Points on a hilly landscape, in no order, each with its height.
From any point a climber takes the steepest step (rise divided by distance) to one of its 2 nearest points. It stops when none of these is higher. Distance is the straight distance between rows; heights are no part of it.
kaz: [  0   1 -17   2   3  27   5 -19  19  43  45  -4 -16  20 -21  12 -12  19
 -21  13]  (h 652)
moda: [ 15  12  -9   6   3  20   1 -25  29  20 -32  13 -27   5   8  23 -14   1
 -25   3]  (h 404)
pase: [ 27   4 -34   1   7  26   8  -7  23  21 -21  15 -18  -5  11  11   3  -1
 -19   0]  (h 432)
zil: [-24  -3  15  14 -23   7  -4  -6 -23   9  33 -14   7  34 -29  -6   2  17
 -17   9]  (h 327)
Fite: [ 24 -25  -9 -22  10 -23  13  19  -8 -30   4 -36 -28 -27  18 -16  -6   5
  -5 -39]  (h 555)
Baro: [-26 -27 -12   0 -28  -6 -12  18 -14 -10  16   2  18   9 -31 -26  24   7
   2  15]  (h 250)
pem: [ 14  -3  -3  -9 -16 -46  17  20  22  -9  22 -37  -6 -32  15 -14  -7 -14
  31  -9]  (h 567)
bama: [ -7  33   7   2  -1  29 -56  -8   7   6 -37  23  -2  13 -23  24 -11   8
 -29  19]  (h 118)
fet: [ 14  -5 -19   5 -10  14  23  -1   1   6  13 -35  -3 -10  16  -5   5  -3
  -7 -16]  (h 671)
Nomiv: [  6  26  -3  13  16  -2  -9 -11  15  38   0  38   3   6 -23  -3 -13 -24
  10  13]  (h 313)
kos: [-12   6  -3  -5  14  35 -46  14   3   8 -46  31   4   8 -25  15   7  24
 -32   8]  (h 181)
Gef: [ -4  39  42  16   0  19  -8 -23 -19  12   5  -9 -10  37  13  40 -20  -4
  -1   8]  (h 249)
duse: [ 17  12  -7  12  -1  28  17 -23   9  18   8 -27 -20  10  23  24 -14   1
 -19  -9]  (h 743)
rosob: [ 10  29  13  17  -7   4  14 -13  -6  20  20  -8   0   2  14   4 -11 -21
  20  -4]  (h 283)
gak: [ 28 -18  -5 -32  30  -9  11  14 -20 -31 -12  -8 -15 -24  24  -3  -2  22
  -1 -48]  (h 475)
gobu: [  5  28  42  15  -4 -20  21 -13  -7  14  13 -10   0  -4  22  -7 -21 -31
  30 -13]  (h 270)
Nefi: [  4  13   4  12   8  -3   6 -12  10  32  10  15   4  -2  -3  -7 -10 -29
  18   1]  (h 298)
vop: [-29 -44   4  -8  -5 -33  18  -1  11   4  21  -1   8  -5 -22 -27   0  -6
  -7  16]  (h 455)
zave: [ -4  -8  -3   6 -12  18  16 -13  -2  28  59 -19 -10  26 -18   5  -9  18
  -4   9]  (h 605)
vevil: [ 23 -12 -19 -13  25  -3   5  16   0 -18  -5  -4  -1 -29  26  -8   3   0
  13 -31]  (h 417)
Muba: [ 19  26  14   8 -12  25 -29 -40  19 -12 -52  17 -29   8   4  31 -26  -5
 -19  34]  (h 339)
togif: [  6   5  25  10  24 -10   4   9 -26 -26 -26 -21   6  -9  30   8  -6 -22
   4 -30]  (h 502)
bukim: [ 22 -34  -3 -56  28 -18  25   9  -9 -14   0   7 -17 -25  13 -11  -4  36
 -12 -43]  (h 420)
Bifar: [ 25  17   0   0  -2  24 -11 -21  20 -10 -58  11 -27   1  25  30 -14  -5
 -24  12]  (h 371)
kag: [-22  -9  11   8 -48 -10  14  -6 -12  -1  46 -21  -2  24 -13 -14   4  13
   7  14]  (h 431)
vuve: [ 14  10  -5   9  26   3  -3  -9  11  12 -33  27  -1  -3   9  12  -4 -21
  -3  -6]  (h 391)
ponum: [  4   4   8   1 -28 -24  26   2  20  16  40 -29  -4 -18  15 -16  -8  -8
  31   5]  (h 528)
sed: [-26 -27  10 -13 -36 -63  22   1  25  -5  29 -17  -1  -7  -2 -13  -4 -10
   7  20]  (h 578)
Diru: [-10 -27 -16 -22 -17 -45  11  19  -1 -71   8 -26 -12 -16  18  -7  -1  15
   5 -26]  (h 348)
Zese: [ -3 -16 -17   5  -6  21   9   0  -4  14   9 -14  -1   7  -9  -9  16   8
 -16  -1]  (h 742)
rupi: [  5   3  14  -1  43   3  -6   2 -23 -32 -42   6  13 -10  30  18   1  -2
   5 -30]  (h 408)
vasoz: [ 27 -14 -23  -8  -2 -10  22  11  11   0  18 -39 -20 -26  18 -15  -6  -8
  -3 -24]  (h 620)
Kap: [-14  21  28  20   1  19  -1 -17 -24   8 -12 -24  -2  27   1  25  -2  -4
 -12   3]  (h 212)
subuv: [-25 -41 -13 -16   0 -28   2   9   2 -39   8  12  23 -14  -5 -17  16  12
  24   5]  (h 18)
zesuv: [ -4  32   8  11   2  14 -37  -2 -11  28   4  17  15  22 -26  11  -5   0
 -10   8]  (h 42)
Pep: [-22 -20  -1  -5 -53 -41  30   2  12 -20  32 -31  -4   3   8 -13  -1   0
   2   9]  (h 469)
davub: [  1  29  21  12  -5  23 -25 -39  19   6 -23  12 -31  19  -4  40 -36   2
 -18  24]  (h 310)
mobo: [-36 -10  28  -6 -46 -48  15  -1  10   6  39  -2   1  11 -16 -26   2  -1
  17  28]  (h 738)
giku: [-22  -4   4  10  -1  17 -18   0 -12  19  12  -9   6  26 -44  -2   5  24
 -33   7]  (h 247)
kozeg: [-13  -6  -7  -2 -26  -5 -16  18  -4  13  30   6  21   2 -29 -26  21   2
  23  25]  (h 331)
buno: [ 17  23  13  15   9  13   8   9 -21 -24 -22 -35   7  -5  35  14   1 -22
  -5 -17]  (h 592)
Lume: [  9  20  15   8   8  27   0  -4 -13 -13 -38 -31  -3   8  37  28   4  -7
 -26 -10]  (h 713)
tob: [  4 -18 -19 -13  -7 -34   9  29   6 -49   6 -25   8 -31  17  -8   7  11
  31 -15]  (h 522)
kamar: [-28 -47   0 -16  34  -7   8  11   1   2  -1  32   9  -3 -35 -26   9  24
 -22  12]  (h 275)
Vobuf: [ 18  23 -26   8  -8  26   0  37 -11 -22   2   2  24 -23  20  -5  23 -15
  35   5]  (h 772)
vume: [-29 -45 -26 -17 -28 -28   8  16   8 -40  14   0  12  -4  -2 -18  23  12
   3  13]  (h 74)
bufo: [ -8   5  21   4  39   9 -13  -1 -13 -13 -51  18  10   3  13  21   6  -7
  -4 -11]  (h 334)
nokot: [ -7 -24  -4  -3 -28 -42  24  12   5 -35  14 -39  -8 -12  12 -16  -5  -4
   0 -19]  (h 369)
dumez: [-22 -11  26   7  29 -10  13 -14  14  32 -11   6  -6   1 -19  -7 -19 -13
 -18  -4]  (h 199)
davu: [-29   7  35   1 -37 -27  -8   3  -6  17  44  12   7  17 -29 -34   4  11
  22  25]  (h 596)
Vob: [  3   5  -6  12   1  33   9 -28  13  31  15 -11 -25  21  -1  29 -16  15
 -24   3]  (h 697)
zuz: [-23  16  33   9 -22 -16 -30  10 -25  16  26  17  25  18 -38 -28   5   7
  13   9]  (h 481)
Nef: [  1  38  20  14   1  16 -19 -28   2  19  -1  11 -13  30  -6  37 -25  -4
  -6  16]  (h 281)
fot: [ -8 -12   0  10   9   3  -1  13 -23 -22 -13  -1  20  -3   4  -4  21  -5
  12  -8]  (h 183)
bil: [ 21  15  -5  -4  17  27 -22  -3   6 -18 -61  29  -7  -1  23  29   4  -1
 -13   9]  (h 326)
dun: [ 14 -13 -13 -22  -2 -58   8  32  12 -41  18 -36 -18 -34  14  -6  -6   2
  26 -16]  (h 664)
Zan: [-15   9  34  19  19   0  -6  -8 -20   3 -32  -7   7  11   1  13  -3 -17
  -5  -7]  (h 265)
rifo: [ 32   2 -37 -10  33  22  -3  13   5 -14 -28  39   6 -20  28  10  14   3
  10 -13]  (h 535)
tas: [-11 -12  28  10  11 -22  18 -15  -1  15   1 -20  -1  -1  -2  -6 -14 -18
  -4 -17]  (h 227)
Fovud: [ 24   9 -34   2  15  22  -2  20  -2 -13 -10  16  16 -19  22   1  19 -12
  20  -4]  (h 621)
Pufen: [-15  11  13   7   3   0 -31  18 -25  10   3  21  28  10 -34 -16  13  -8
  13   7]  (h 373)
mivuf: [ 16  25 -27  11 -14  31 -13   5  -7  25  30   5   7  12 -11  -3  11   1
   7  12]  (h 536)
pogu: [-12 -13  -4   1  -3  -3   1   4   9  23  24   5  12  -7 -24 -25   8 -11
  16  16]  (h 377)
nisu: [ -4   1  39  10  -8 -32  21 -11  -9   3  11 -32  -3  -4  10 -12 -21 -26
  17 -22]  (h 251)
bufus: [ 18  23  -2   6  -4  35   6 -18   5  -1 -30 -26 -23   8  35  37  -5   3
 -31  -5]  (h 672)
fodot: [ -9   0  11   1 -35 -11  23  -5   7  19  50 -21  -3   4   0 -15   2   4
  24  17]  (h 498)
piveb: [-12 -33  -7 -19  44   1   6   5   2  -1  -7  33  14 -14 -10 -15  12  20
   4  -9]  (h 303)
deko: [ 21 -33 -16 -62  28 -10  22   1  -6 -21   6  20   3 -36  10 -21   8  51
   3 -30]  (h 387)
Kan: [ -2 -15   0  -6  40   0   2   1   6   8 -26  24   9 -11   0  -1  -1  -5
   2 -16]  (h 352)
vano: [ 30  30  -9  19  10   2  -8 -23  17  11 -34  36  -8   3   1  20 -12 -22
   2  18]  (h 363)
debe: [ 12   3 -22 -10   9  40 -23  10   8   1 -54  37  -9  -1   1  20  12  17
 -22   8]  (h 262)
zugis: [ -4  42  13   9  -3  28 -48  -4 -13   8 -17   6  11  29 -12  28  -2   5
 -18  15]  (h 76)
fomul: [ 26  -7 -25 -30  42  19   3   6  -7 -20 -22  35  15 -29  25   3  15  26
  14 -31]  (h 471)
Dimep: [-40 -51   1  -8   2 -19  10   3  -1  -8  10  11   8  10 -36 -29   5   8
 -30  15]  (h 364)
Varud: [ 12  16 -24   9 -18  20   2  16  -1   9  21  -4  10 -10   5 -12  17 -10
  28   8]  (h 614)
posu: [ 16  12 -34   8   3  31 -12  -1  10  26  -1  18  -2   8 -12   3  11   0
 -11   8]  (h 474)
fil: [ -9 -29  -1  -9  13 -19  17  -4  23  25  20   3   5 -17 -12 -25  -3 -17
   4   7]  (h 405)
Fomub: [ 24  40  -7  18   5   5 -29 -18  16  20 -15  42  -3  13 -23  19 -15 -10
  -2  25]  (h 338)
Zaviv: [ -8  16   4  12  -1  11 -26  23 -37 -11  -6  10  30   7 -10  -7  25  -9
  21   6]  (h 278)
Gug: [-28 -25 -25   1 -52  -9   1  18  -9 -27  23  -9  11  15 -16 -20  25  11
  -1  20]  (h 165)

Call two points neighbours if one is among the 2 nearest of the other. Go from one point of each pair to the other, from neighbour to neighbour, staying as high as possible. Name the lowest point that can't be avoided.
Lume / mobo: zil
Zese / mobo: giku
duse / Lume: bufus
mobo / dun: Diru
gak / Vobuf: posu
vop / vuve: kamar

Where does a climber stop that starts at each point below?
Zan: Lume
moda: Vobuf
Gug: vop
tas: vuve
zil: dun
zugis: Bifar
